Each row is a point on a tangle of strands that fork and nearly touch. The rows are in no order.
In the rows, 128 means zero.
Two points are linked if the straight distance between their rows is under 225. Some points are linked to none.
befer: [123 135 155 153  82 101 105 143 160  99 155 134 128 103 119 130 138 151
  97 176 114 123 160 142 196 116 148 167 121 186 108 126 105  70 153 155
  79 116 171 119 119 130 113  78  62 154  98 127  94 104 140 104  64 131
  94 136 127 138 160  99 162 116 150  83  87  84 135 112 108]
seno: [ 70  70 150 130 109 116 104 120 116 171  98 135 113 141 146 141  90 101
 119  96  84 117 119 132 174 107 145 109 157 151  65 115 137 145 120 148
 148 118  91 177 174 121 175 119  90 117 123 130 108 148 105  89 147 104
 111  58 147 136 178 109 121 124 179  99 151 159 102 103 116]
fub: [132 141 126  93 125 120 119 106 126 171 131  84  81  88  93 123 143 103
 103 166 146 128 151 138  74 123 154 102 166 102 126 158 138 143 129 131
 154 138 194 139 141 127 109 156 161 136  78 132 131 125 107 153 124 124
 190 126 171  92 148 179 135 124 133 118 160 107  59 198  89]
bugol: [145 178 154 112 122 110 142 135 120 109 152 160 123  93  95 139 150 136
  87 156 133 124 162  99 115 102  65 155 102  60 123 124  58 106 103 151
 151 153 107 109 113 120 138 104 110 195 119 120 114 105 108  96 126 221
 160 109 154 108 156 119 103 150 125 151 112  57 176 123 110]
gomir: [113  94 176 126 114 121  66 131 131  95 118 167 158 121 132 127  68  93
 113  91 166 111 104 143 182 140 177 122 175 197  62 125 111 127 135 158
  95 132 127 126 141 105 115 109  87 126 149 151 100 164 165 118 150  80
  94 126 131 131 182 116 150  80 149  89  94 119  71  95  81]
fivef: [111  78 130  94 122 110 136 126 134 179 101 128  93 156 109 120  85 140
 179  93 101 130 124 120 119  81 128  71 124 136 108 155 147 157 152 117
 164 134 101 138 196 169 142 132 141 113 219  99 157 165 102  86 147 113
 112  83 110 109  64 146 151 129 107 120 149 153 124 176 125]
lizap: [160 183  66 131 171 112 164 138 138 113 164 105 112 107 125 136 106 166
 151 198 135 149 154 150  71 128 106 157 119  76 181 140 137 124 157  94
 141 122 175 119 115 139 102 143 176 154 154 148 119 105 137 153 103 169
 154 179 124 119  86 144 131 146 117 125 143 125 176 175 143]
Zutot: [113  93 139 100 148 148 133 118 145 117 128 100 132  92  98 101 113 138
 124  57 128 160 127 185 167 151 159 121 120 108 130 108 133  89 172  85
 120  85 131 158 172 180 115 123 105 108 184 150 129  83 138 150 102  91
  77 128 113 128  91  84 165 111 135 137 141  93 112 121 142]
suve: [142  45 119 149 158 125 140  97 109 151 118 154 132 130 115 145 141  78
 108  94 104 166  98 135 121 120 136 101  72  67 138  84 121 121 128 113
 157 101  63 180 158 110 165 123 120 105 142  81 107 100 117 111  90  81
 132 112 133 136  98 134 141 123  82 148 156 193 106 125 156]
mobo: [131 123 142 120 159 122 131 126 154 109 124 125 108  98 166 101  88 126
 152 126 150  92 145 127 111 144  90 133 165 112 101 198  91 100  87 159
 161 165 153 131  75 148 148 130 105 142 107 118 127 165 183 151 146 177
 104 114 141 104  97 158 136 154  91 144 131  86 124 168  85]
Kiles: [134 100 158 116 147 122 110  79 112  95 133 163 156 135 116 109 134 147
 162  80 131 133 103 142 127 118  58 101  50  74 188 111 106  69 132 109
 125 115  79 137  83 124 195 127 117 109 152  90 142 116 106 117  73 134
 127 152 107  96  48 123 156 108  24 135 132 113 153 122 139]
fomed: [116 141 118 120 150  85 120  72  92 172 106 164 134 140 149 147 112 163
 162  98 100 100 115 128 108 119  70  90 122  71 185 113 133 140  88 120
 184 156   9 116 120 104 216 175 124  71 161 120 138 156  55  94 120 126
 130  35 122 125 113 117  92 135 106 120 134 142 144 116 126]
gen: [117  85 163 129 174 109 126 131 142 121 119 160 125 121 199 110  61 132
 126  94 123 115 129 133 142 124 114 133 158 137  52 172  93 103  67 165
 166 155 113 177  94 124 178 119  61 147 130 128 112 178 193 124 156 147
 115  93 128 123  97 131 138 135 111 132 130 131 118 148 102]
Zop: [110 144 145 119 127 115 102  95 151  88 117 173 193 119  93 111 144 158
 135  57 154 110 117 137 147 134  94 114  66  97 161  79 120  90 156 104
 106 112  75 100  98 137 142 107 108 103 149 142 134  85 106 123  90 122
  93 161  96 112 101  96 151  94  72 114  96  91 143  82 139]
ligen: [150 130 171 158 108 189  96 130 134 137 143 114 175 191 152 110 153 174
  94 110 150 124  99 161 182 141 171 136 116 199 122 138 180 133 147 139
  48  94 157 139 111 103  95  77 110  91 109 115 116 132 175 132 122  80
 112 164  95 145 119 145 104  79 175 142  84 140 104  66  80]
Lazi: [123 136 126 155 123 132  93 125 135  93 124 147 172 148 153 154 148 112
 107 117 141  96 118  75 125 127  92 144 116 120 150 124 106 140  96 152
 113 131  93 124  92  93 140 141 122 121  87 148 129 122  96 124 134 134
 134 116 117 132 201 137 116 138 131 147 110 130 163  82 154]
guga: [ 58 114 183 111 112  89 101 102 155 127 122 135 117 101 130  80  98 155
  99 103 124 107 139 140 168  92 101 116  84 121 114 167 118  95 137 141
 146 120  99 162 111 136 202 115  52 122 114 122 116 136 100  81 136 148
 140  73 127  66 124 127 168 120 137  97 170  52 111 139  82]
Boto: [138 140  51 145 184 139 200 137  91 100 158 111 111 156 152 202  98 136
 154 157 110 154 130 121 136 146 126 161 121 144 170 114 142 123 117  75
 140 112 115 126 140 116 146 141 128 110 165 155 113 149 136 159 111 140
 134 142 105 165 108  89 116 158 177 135 166 200 204 153 191]
reb: [ 93  74 148 111 118 123  81 117 120 137 113 144 135 120 130 143  64  84
 144  88 137 119 121 134 148 139 146 103 204 157  59 126 114 147 117 154
 124 142 117 134 161 119 123 139 127 109 150 158 111 163 125 127 146  95
  86  95 146 152 165 124 131  96 146 113 139 128  93 149 115]
zaka: [143 142  85 144 158 125 184 133 100  99 154 122  99 174 132 168 128 151
 134 147  95 158 107 116 122 140  72 146  63 101 169 146 136 100 108  89
 150  97 114 143 112 107 191 134 118 127 142 102 134 133 115 112 113 163
 158 146 120 127  94 108 118 162 129 153 147 147 207 131 169]
loko: [133 141 127 129 145 107 114  80  93 149 135 158 114 168 147 152 125 129
 142 116 135  85  65 116  78 107  45 101 119  93 175 150 120 138  63 115
 168 147  44 115  82  91 200 186 157  97 130 108 146 152  93 123 131 175
 134  92 124  89  92 131  90 152  52 129 143 158 141 146 117]
duv: [ 82 130 164 120  93  97 137 151 147 142 130 114  94 126 116 111 105 150
  89 134 115 108 130 118 162  91 104 129  85 149  82 170 115 105 132 155
 136 126 115 149 134 141 166 113  79 159  96 117 135 152  99  62 169 175
 143  71 146  99 155 131 154 156 152 109 153  76 137 135  86]
Dutem: [119  98 166 127 120 105  99 110 129 141 116 156 112 156 126  85  94 150
 125  96 145 114  72 131  99  99  77  84  93 107 124 179 129 120 121 147
 161 114 115 133  97 124 186 145 153 142 164  81 164 159 161  89 174 165
 136 127 116  70  44 139 157 113  57 112 145 108 119 157  72]
Roz: [140 174  83 110 115 135 123 148 118 139 139 123 165 101 109 114 145 107
 114 161  89 154 184  84 130 113 173 147 137 140 126  55  88 161 174 126
  97 129 109 101 183  87  61 104 182 150 124 141 133 122  95 128 139 107
 139 123 131 175 183 110 115  91 161 140 138 119 150  84 186]
rubi: [145 136  84 144 136 152 121 136 115 118 136 125 172 146 145 151 145  98
 119 132 101 120 150  63 124 125 126 148 127 140 134  84  96 161 126 146
  91 118  91 115 150  79  87 131 159 123 111 136 118 134 102 130 153 105
 129 115 120 171 197 120 102 112 148 164 119 155 151  69 191]
Bavut: [111  89 143 144 158 118 146 112  90 164 130 129  84 163 162 177 135 109
 147 153 117  78 122  99  97 121 137 128 161 153  77 161 139 174  46 158
 177 145 123 131 133 119 136 154 117 101 110 149 133 167 158 144 161 143
 136  88 142 159 133 163 120 155 119 154 132 192 128 167 126]
zerur: [141 131 104 174 168 155 180 140 117 110 169 105 106 121 182 139 124 149
 115 165 135 143 137 158 124 153 144 172 161 131 115 142 143 130  85 168
 118 143 192 130  78 139 124 119  96 108  90 161 110 118 221 192 139 178
 128 147 127 136 146 129 113 173 158 164 115 155 164 145 151]
ragi: [115 123 128 126 128 149 138 157 150 111 144 108 155 145 124 134  91 179
 113  98 117 159 101 168 179 144 157 139  92 147 120 104 158  85 160 106
 110  85 122 150 145 177 130  99 102 117 180 128 140 115 158 143 116 120
  81 152 101 159  74 104 159 138 163 124 142 128 171 102 166]
Sudot: [107 136 127 117 124  99 126 110 122 178 123 103  95  96  92 133 136 109
  97 158 133 129 129 105  69 112 121  85 112  75 131 147 122 172 127 126
 181 134 123 138 164 123 137 143 176 135 117 133 149 123  80 116 152 139
 180  92 167 102 143 153 121 120 129 119 180 103  86 183 102]
Fus: [132 175 110 132 121 145 150 157 143  86 131 142 174 174  96 132 107 171
 147 123 116 148 102 114 128 160 127 155 106 171 127 100 150 126 166  90
 107 117  98  90 153 128 110  96 149 118 149 138 140 133 124 130 135 121
 103 165  85 180  86 107 139 119 158 147 116 134 202  80 187]
badis: [145  96 172 148 134 130  69 107 130 117 150 129 143 128 149 126 155 107
 122 107 150 125 102 139 159 137 124 111 124 126 122 149 137 110 106 168
 114 118 136 139  93 106 145  98  83  89  92 119 109 136 135 140  79  87
 123 147 134 111 124 170 140 103  90 132  91 144  70 128  95]
fevu: [128 153 167 105  88 117 148 157 174 115 108 124 112 106  63 107  83 146
 148 132 162  97 127 140 123 137 174 110 161 194  71 150 133 107 198 107
 124 145 164  76 155 184  63 123 135 163 160 153 145 128 134  98 151 138
 110 149 126 103 104 135 174 120 129  95 123  73 132 161  80]
dinep: [ 95 159 155 127  94 124 147 157 121 140 125  84 101 144 103 142 137 170
  97 169 115  87 143  77 141 114 103 146  93 181  97 156 122 111 116 160
 131 137 119  96 148 146 101 131 117 162  90 128 146 143  80  73 154 176
 142  80 136 134 180 130 110 176 173 103 148  78 200 144 108]
selaz: [141 124 148 163 109 146 138 149 121 115 104 179 154 190 119 156 154 123
  88 136 157 107  43  97  69 134 115 130  90  97 144 129 153 139  92 133
 135 112  78 172  79  81 158 145 155 137 106  84 173 133 143 103 163 127
 175 170 111 119 104 106  94 134  91 142 117 174 161  70 122]
rorud: [105 102 169 137  68 167  92 101  99 145 168  90 111 157 144 138 174 121
  83 155 149 106 158  95 186 111 168 121 143 201 115 140 147 153 104 166
  74  92 163 132 113  96 125 123 112 104  53  93 109 150 140 142 124 106
 150 108 129 136 227 163 105  98 167 131 109 162  95  77  84]
keme: [168 133 104  99 150 116 143 135 191  83 109 159  95  53 136  91 165  77
 152 125 124 144 189 174 118 167 131 146 188  65 156 116 102 119 165 106
 119 180 178 127 128 134 111 159 114 149 150 132  93  92 137 169  75 106
  89 163 162 113 136  96 164 110 104 138 103 106  59 131 124]
pivo: [110 196 100 122 119 162 128 174 118 140 114  74 158 142 104 129 139 171
 136 173 115 127 138  87  86 118 139 127 115 215 146 134 177 181 177 140
 119 123 118  77 183 160  64 122 185 136 107 133 151 148  80 103 147 127
 127 140  85 152 107 164 108 139 175 100 164 139 173 140 192]
Rebi: [157 100  91 105 158 123 144 119 123 131 132 155 129 108 107 111 135 116
 191  80 159 143 137 143  86 160 104 107 140  71 174 139 114 136 131  90
 132 149 103 126 127 126 137 171 169 120 168 127 139 150 113 171 114 115
 114 145 132 147  56 121 150 131  44 136 146 137 105 176 141]
lir: [ 87 121 152 100  89 123  92 110 173  80 117 147 106  61  91  98 119  87
  87  65 183 117 142 143 142 137  92 106 114  73 159 113 122 125 154 118
 135 140 137 118 146 125 164 161 109 131 109 138 126  98  86 122 125 118
 126 125 120  62 181 116 145  72 103  93 120  58  65 120  71]
tilan: [ 87 136 120 117 123 144 134 118 180 115 127 141 119  56 125  97 106  94
  79  90 178 147 132 182 112 141 124 122 142  50 153 123 122 128 129 115
 179 157 158 145 110 148 159 157 133 146 110 147 130  79 147 159 172 144
 139 136 138  74 145 115 132 130 126 146 153  77  68 123  94]
buz: [123 108 131  83 118 160 130 127 171 117 106 112 143  85 105  78 103 120
 141  58 146 139 156 180 167 174 181 136 182 150 118 102 141 132 173  91
  99 128 130 110 185 174  91 158 134 118 180 175 131  98 116 146 112  69
  54 124 127 155 130  78 160  91 144 105 133 115 104 116 144]
muve: [111 129 101 127 117 115 107 103 119 122 140  80 144  99 101 123 138 134
 124 128 117 138 161 129 175 135  99 127  80 108 156 110 112 118 151 119
 119  96 109 112 148 125 154 115 118 102 121 154  99  79  65 116  70 122
 113  99 142 147 148 120 148 133 156 111 143  69 168 125 152]
kive: [114  88 140 147 174 135 135 118 136 129 126 158 123 105 180 121 111  95
  85 118 107 140 123 142 150 115 126 128 131 113  87 145  98 110  70 147
 163 135 118 224 118 116 170  96  38 139  96 101 100 146 193 131 143 122
 130 111 141 137 131 114 131 156 154 150 120 169 100 107 118]
dat: [123 147 144 109  95 137 123 161 164 110 106 114 156 127 103 111  63 143
 183 116 142  97 129 112 127 158 159 122 169 218  52 124 121 145 160 127
 116 159 131  52 164 156  74 115 153 140 155 183 149 151 126 112 153 123
  77 128 117 149 113 137 134 120 150  98 131 109 168 138 142]
felof: [160 148  76 126 155 164 135 112 147 140 126 109 173 137 168  93 144 139
 173 141 145 161 144 198 116 162 179 141 198 143 130 121 174 154 132 108
  89 136 212 117 112 128  58 147 167 108 156 165 100  97 150 182 113 119
 118 172 116 136 126 155 113 139 151 133  89 155  97 168 132]
ninul: [139 160 132  86 120 130 111 103 133 107 130 142 109  92  88  93 139 132
 126 125 138 108 155 121 102 111  42 138  99  51 166 151  74 110 133 131
 158 135 115 124  95 134 163 143 162 170 142  97 150 105 122 120 126 207
 136 125 139  77  98 152 139 132  55 146 146  64 142 153 101]
Miril: [123 118 161 159 127 130 125 150 133  97 136 100 143 138 182 137 131 170
 105 154 106 115 157 111 198 132 144 187 124 185  88 127 113  78  99 179
  79 136 177 122  84 117 124  94  53 141  71 151 100 114 171 121 103 125
 121 131 125 166 170  93 134 134 159 120  91 114 172 106 145]
zes: [157 104 167 135 124 125  94 106 121 111 140 158 142 170 118  95 129 144
 163 110 152 108  54 137 106 117  70 111  65 104 159 155 122  89 122 116
 136 122 106 133  75 124 189 126 148 124 135  98 162 142 159 125 124 145
 135 162 112  86  13 134 149 107  21 137 125 122 130 124  97]
Fivu: [153 136 122 120 113  76 124 140 172  65 125 160  94  72 104 114 154  88
 134 134 114 143 185 143 134 142 112 157 143  72 146 100  77  76 183 129
 108 128 177 123 121 139  98  91 108 144 148 127  86  64 126 142  47 128
  77 167 137 109 145  86 154  87 122 122  80  98  90 102 124]
Ruve: [ 79  71 113 136 112 139 145 138 109 202  84 114  83 171 152 145 129 108
 126 106  69 138 104 127 174  98 161  99 123 143  86 129 163 154 117 139
 166 101  90 201 181 137 168 133  94 142 106  89 140 135 112  92 143 106
 145  80 151 159 153 118 101 159 176 104 154 194 122 104 125]
sitir: [147 188  82 164 159 122 183 138 133  99 155 136 130 133 144 163 109 149
 124 181 149 141 135 137  81 142 127 193 136  88 163 122 119 127 106 111
 130 149 168  94  87 121 106 136 154 150 124 174 141 123 177 166 159 201
 158 164 130 115 140 112 108 180 128 142 137 140 189 157 168]
Bof: [166 139 193 149 132 144  87 123 135 110 133 125 151 161 159  94 145 175
 115 113 180 116 120 167 176 135 133 130 132 165 114 179 153 100 121 137
  85 126 169 116  79 107 133  70  79 110 113 148  95 142 180 136  93 107
 106 168 134 122  84 159 118  96 116 138  62 110  70 130  70]
kalet: [139 178 150 141 136 111 117 139 124  74 142 173 161 113 137 167 178 121
  82 116 124 132 144  83 138 118  63 148 104  72 139  78  65 102 107 144
 115 150 104 122  89  94 147  92  96 170 102 140 121  79 111 113 116 167
 138 132 147 123 200 105 121 148 145 146  73 111 175  82 143]
Tedi: [140 173 104 178  87 116 171 178 129 170 132 137 133 163 129 163 171 138
  90 187 118 155 135 122  90 111 153 162 141 159 131 111 169 135 167 146
  90 126 160 107 100 154  43 127 175 158 111  98 159 126 133 144 159 134
 211 179 114 115 180 111 107 114 158 143  93 101 136  84 118]
tubis: [131 164 115 112 116 136 108 155 128 150 111  75 154 121  67 100 144 143
 160 172 130 136 121 103  86 131 145 102 120 168 139 137 176 186 180 114
 126 115 139  84 189 148  59 124 191 112 130 139 158 138  75 114 117  88
 150 158 116 135  86 175 126 117 140  91 169 127 125 151 162]
Geno: [137 163 109 152  82 118 134 141 145 147 132 147 147 114 131 124 134 104
  80 160 140 145 137 165 120 108 198 148 169 142 124  85 127 133 164 129
 114 140 180 114 108 148  64 120 158 153 113 143 131 101 138 151 161 120
 186 140 128  94 218 126 103 109 164 152 104 101  83 103 122]
Tesit: [132 152 130 161 105 175 136 157 124 174 142  88 169 187 145 126 148 163
  92 153 126 149 108 151 140 124 186 138 141 199 120 119 199 163 171 144
  86  99 177 123 106 151  58 114 156 116 105  96 149 134 168 155 169 105
 169 188  81 128 140 137 102 104 189 152 116 155 121  74 120]
zalap: [ 70  92 173  92 110  83  81 101 144 133 108 156 116 108  92 100  97 121
 130  70 145 105 113 126 155 136 100  65 112 124 130 145 124 113 141 150
 130 121  96 122 140 103 162 157  93  94 144 115 112 156  59 108 117 120
 113  99 129  76 153 122 161  73  91  68 145  70  75 144  80]
sene: [136 151  93 141  96 171 112 112 168 138 136 117 186 118 168  94 115 105
 112 114 151 139 138 183 161 139 206 147 192 144 123  88 120 145 143 123
  83 123 176 114 105 128  71 132 160 123 142 154 113  94 155 160 156 116
 115 130 115 128 187 139 104 117 173 152 114 131  92 111 136]
ves: [ 85 116 145 135  99 172 104 121  85 178 160  60  98 165 147 133 170 144
 100 164 120  90 140  95 154 131 140 135 123 182 119 139 179 161  83 170
 121 105 143 124 110 123 136 149 131  79  44 119 129 130 118 143 140 122
 150  74 130 144 206 165  91 133 186 147 150 152 119 103 123]
suzo: [ 74 109 123 138 123 153 124 127  83 161  92  88  98 191 172 145 161 133
 128 150  85  64 122  52 165 141 133 137 122 172 128 131 168 153  53 171
 122  97 109 156 107 125 143 174 107 104  47  93 146 141  98 104 153 117
 148  77 126 160 210 131  81 138 193 140 123 152 142  73 135]
dek: [124 130 115 109 115 175 114 101 167 107 135 108 144  77 136  98 112  78
 106  74 159 170 156 203 178 155 204 140 224 141 150  84 131 144 140 113
  95 138 181 145 144 141  99 164 145 118 155 171 117  73 143 161 144  94
  90 116 125 131 188 109 122 114 170 123 123 118  57 114 130]
Puno: [146 105  87 162 171 121 125 115 114 113 151 160 120 101 116 151 166  84
 109 117 128 189 111 132  93 149 108 125  87  24 169  80 107 117 141 126
 143 111 105 163 128 112 136 113 113 106 136 100 106  86 143 147  92  82
 143 160 148 124 124 131 143 118  85 150 134 163  98 124 153]
refi: [110 114  94 134 146 115 167 116 119 142 122 138  94  86 137 111 135  70
 102 139  99 160 149 132 129 103 112 130 104  65 110 111  71 102 101 130
 184 148 128 180 158 137 183  97  95 154 108  94  98 116 151 123 155 150
 156  89 154 119 146 110 130 169 158 157 162 114 122 119 142]
ral: [ 86  99  93 134 132 154 172 147  91 197  67  98  75 196 174 159 135 137
 147 134  54 108 107  87 157 134 151 116 124 151 135 125 184 157  72 127
 160 103 110 167 148 151 165 156 102 138  88  95 156 149 116  89 154 128
 134  88 123 178 162 128  58 180 180 121 131 215 174 101 151]
Dife: [175 137  75 100 166 141 177 118 151  95 126 186 143  92 134 119 111 127
 194  91 161 145 151 158  99 160 128 158 174  84 161 126 113 126 117  65
 118 173 125  91  91 134 136 180 155 146 186 158 132 157 144 192 137 136
  99 160 146 154  65  95 144 156  65 138 119 128 131 164 159]
Liti: [171 139  67 117 158 144 141 127 177 119 112 168 147  87 157 100 146 115
 166 137 135 163 173 181  97 157 156 160 192  82 162 112 133 152 134  96
  95 168 190 109 112 122  77 174 155 143 162 173  92  99 131 183 116 107
 108 159 161 144 134 114 137 140 110 116  93 123  89 163 142]
kufab: [119 167 123 113  93 132 161 167 107 157 136 115 123 113  78 136 136 136
 109 178  93 136 183  79 136  96 149 140 114 163 102  85 110 135 164 143
 119 150 116  93 187 126  88  97 147 176 110 134 140 116  80 101 142 147
 157 124 136 165 202 102 106 145 188 121 151  94 195 118 162]
rezin: [132 136 167 141 125  84 136 119 114 123 119 141  91 150 158 131 113 128
 124 136 147 103  92  91  68 103  79 116 139 123  87 194 112 128  90 158
 167 132 141 115  86 107 146 142 165 161 133 114 153 168 173 107 183 191
 137 122 139  96  78 154 135 151  63 123 138 115 139 167  80]
mab: [165 113 111 115 157 124 108 130 107 158 117  65 146 149 104 128 147 132
 196 147 125 145 101 141  72 146 147  98 132 158 156 166 194 178 127  88
 141 125 149 121 158 146  85 148 191 100 136 142 137 144 104 167  97  89
 137 165 105 141  41 192 135 141 111 109 156 172 105 192 138]
Tal: [147 140 158 153 129  83 103 103  85 114 127 135 107 170 149 146 146 117
 147 137 162  75  67  97  61 128  56 110 132 128 141 172 134 163  50 147
 162 134  88  85  72  94 134 184 184 116  96 145 151 156 139 135 154 171
 144 131 137 109 106 151 101 142  44 132 123 142 111 157  90]
tor: [123 126 194 117  90 145  94 142 131 101 136 133 142 133 108 112  96 140
  89 125 133 125 133 170 205 115 206 143 157 204  94 135 110  83 146 139
  83 129 157 124 149 128 105  69  61 142 118 141 118 128 168 111 113 103
  93 128 138 134 168  98 158  89 151  81  97 117  80  92  84]
beled: [149  92 137 121 139 136 168 165  99 149 133  84  68 145 119 138 158 118
 154 181  71 156 125 110 140  81 143 100 100 153  93 140 126 128 179 125
 158 107 171 168 166 166 134 116 108 158 162  68 116 138 127  96 102 116
 135 144 121 140 100 141 142 159 115 121 149 160 163 165 148]
fopeb: [167  96 113 166 156 130 104 121 119 116 139 186 159 141 151 158 146  73
 141 110 154 144  90 131 109 148 137 134 143  97 134 105 110 138 114 138
 109 137 129 155 103 108 109 121 117 106 131 140 114 118 174 164 120  80
 106 165 143 141 117 143 142 130  79 161  76 179  84 116 150]
Romi: [155 156 108 124 116 135 114 148 144 106 111 165 190 142 108  94 107 133
 186 104 139 133 117 117 117 163 155 156 149 171  98  82 124 163 164  98
  99 134 106  71 159 131  61 103 185 122 160 162 148 141 134 120 166  95
  83 161 111 168  92 130 130  90 145 153 102 130 128  75 166]
Vake: [132 132 177  93 113 147 119 132  99 171 135  48  79 107  81 137 147 132
 108 176 147 122 133 143 113  87 174  95 164 178  98 162 165 134 185 142
 134 111 201 137 163 166  93 117 133 129 104 122 120 134 130 139  95 117
 159 154 133  98 136 180 140 137 156 105 156 132  86 175  89]
fil: [176 110 120 116 142 118 126 106 109 143 132  90 125 154 115 116 124 133
 219 116 170 135  83 137  83 150 120 104 132 134 164 173 168 145 116  75
 139 127 129 102 126 151 121 163 193 106 149 145 158 156 134 181 122 120
 121 179  92 114   5 175 143 160  71 131 143 147 116 181 107]
vot: [161 190  80 119 162 108 177 151  97 105 161  74 100 157 102 170 132 164
 145 189 128 154 138  99  84 116  88 134  65 118 194 144 144 133 154  86
 161 103 135 111 126 129 133 152 178 146 173 111 138 120  97 122 110 173
 175 162 106 105  65 144 133 163 123 117 163 147 202 195 158]
zuv: [155 134 158 135 104  74  97 143 168  60 128 170 119  90 116 136 146 105
 129 149 124 111 160 113 166 129 115 151 132 127 110 117  55  66 150 151
  97 145 156 122 113 123 120  65  73 156 126 118 101 115 142 115  63 129
  91 147 146 120 138 109 156  94 100 118  68  88 114 108 119]
samo: [112 115 103 107 144 105 136 104 116 167 136 130  67  65 127 117 145  76
 125 150 108 135 168 117  91 106 104  98 107  43 141 130  67 142 104 111
 180 164 122 167 171 126 181 127 130 139 123 103 112 117  87 120 143 136
 141  65 165 112 141 126 116 136 141 131 164 102  97 177 126]
mov: [146 109 148 171 133 161 138 141 106 107 161 106 134 148 196 135 146 165
 101 159 120 131 146 123 163 138 146 176 144 165 121 128 148 112  88 190
  86 116 199 132  71 104 109 113  75 118  85 138 107 116 203 168 125 133
 131 142 128 160 156 107 112 131 156 163  72 158 140 105 129]
tama: [125  95  93  83 145 132 145 134 118 172 105 127 123 114 115 152  87 143
 182 105  84 127 143 128 141 104 146  89 150 135 132 112 149 146 140  74
 152 120  68 129 198 171 138 134 144  99 204 124 150 164 105 105 117  92
  91  78 121 168  59 137 116 143 132 120 168 197 140 171 175]
vigu: [129 164  77  87 170 133 162 145  97 127 114 113 144  99 125 172 106 138
 172 130  77 129 162  97 127 136 126 114 131 147 156 104 136 135 123  78
 132 134  80 100 177 119 121 106 156 121 163 160 133 157  99 118 110 147
 105  74 139 188 112 113 100 142 167 136 159 172 205 157 199]
Zug: [139 156 155 179  83 121 161 177 111 140 134 169 140 178 105 177 194 142
  93 167 142 131  83 102  71 132 119 149  87 114 144 131 143 132 132 145
 101 126 120 131  98 127  84 121 168 156 113  80 164 135 138 100 158 129
 202 194 131 133 141 116 104 109 106 145  99 112 135  63 107]
Neb: [125  91 102 130 142 124 131  89 111 156  98 150 148 141 132 152 148 120
 123  87  90 137 104 118 119 115 118  99  71  79 155 103 135 135 101 110
 152 112  18 159 140  87 195 135 123  82 128 104 126 115  67  95 114 100
 136  81 130 146 125 118 114 129 118 127 150 173 145 106 170]

A fork is a point with three links, a tip a point with one. Leave the first point through the second and follow the links. Name the first fork or tip that comes.
dinep; kufab: ninul
vot; lizap: befer
rezin; Tal: Tedi
Romi; Fus: sene
sene; dek: fevu
pivo; tubis: Liti
Vake; fub: rezin
gen; kive: Vake
ninul; bugol: tilan
befer; Miril: fivef

Follow the links from the first point to the second, and from the first to the third. Name the last point that the two ways share.
ragi; badis; Liti: sene
Dife; ves; zerur: befer
mab; Fus; zuv: Liti
fil; tama; seno: befer
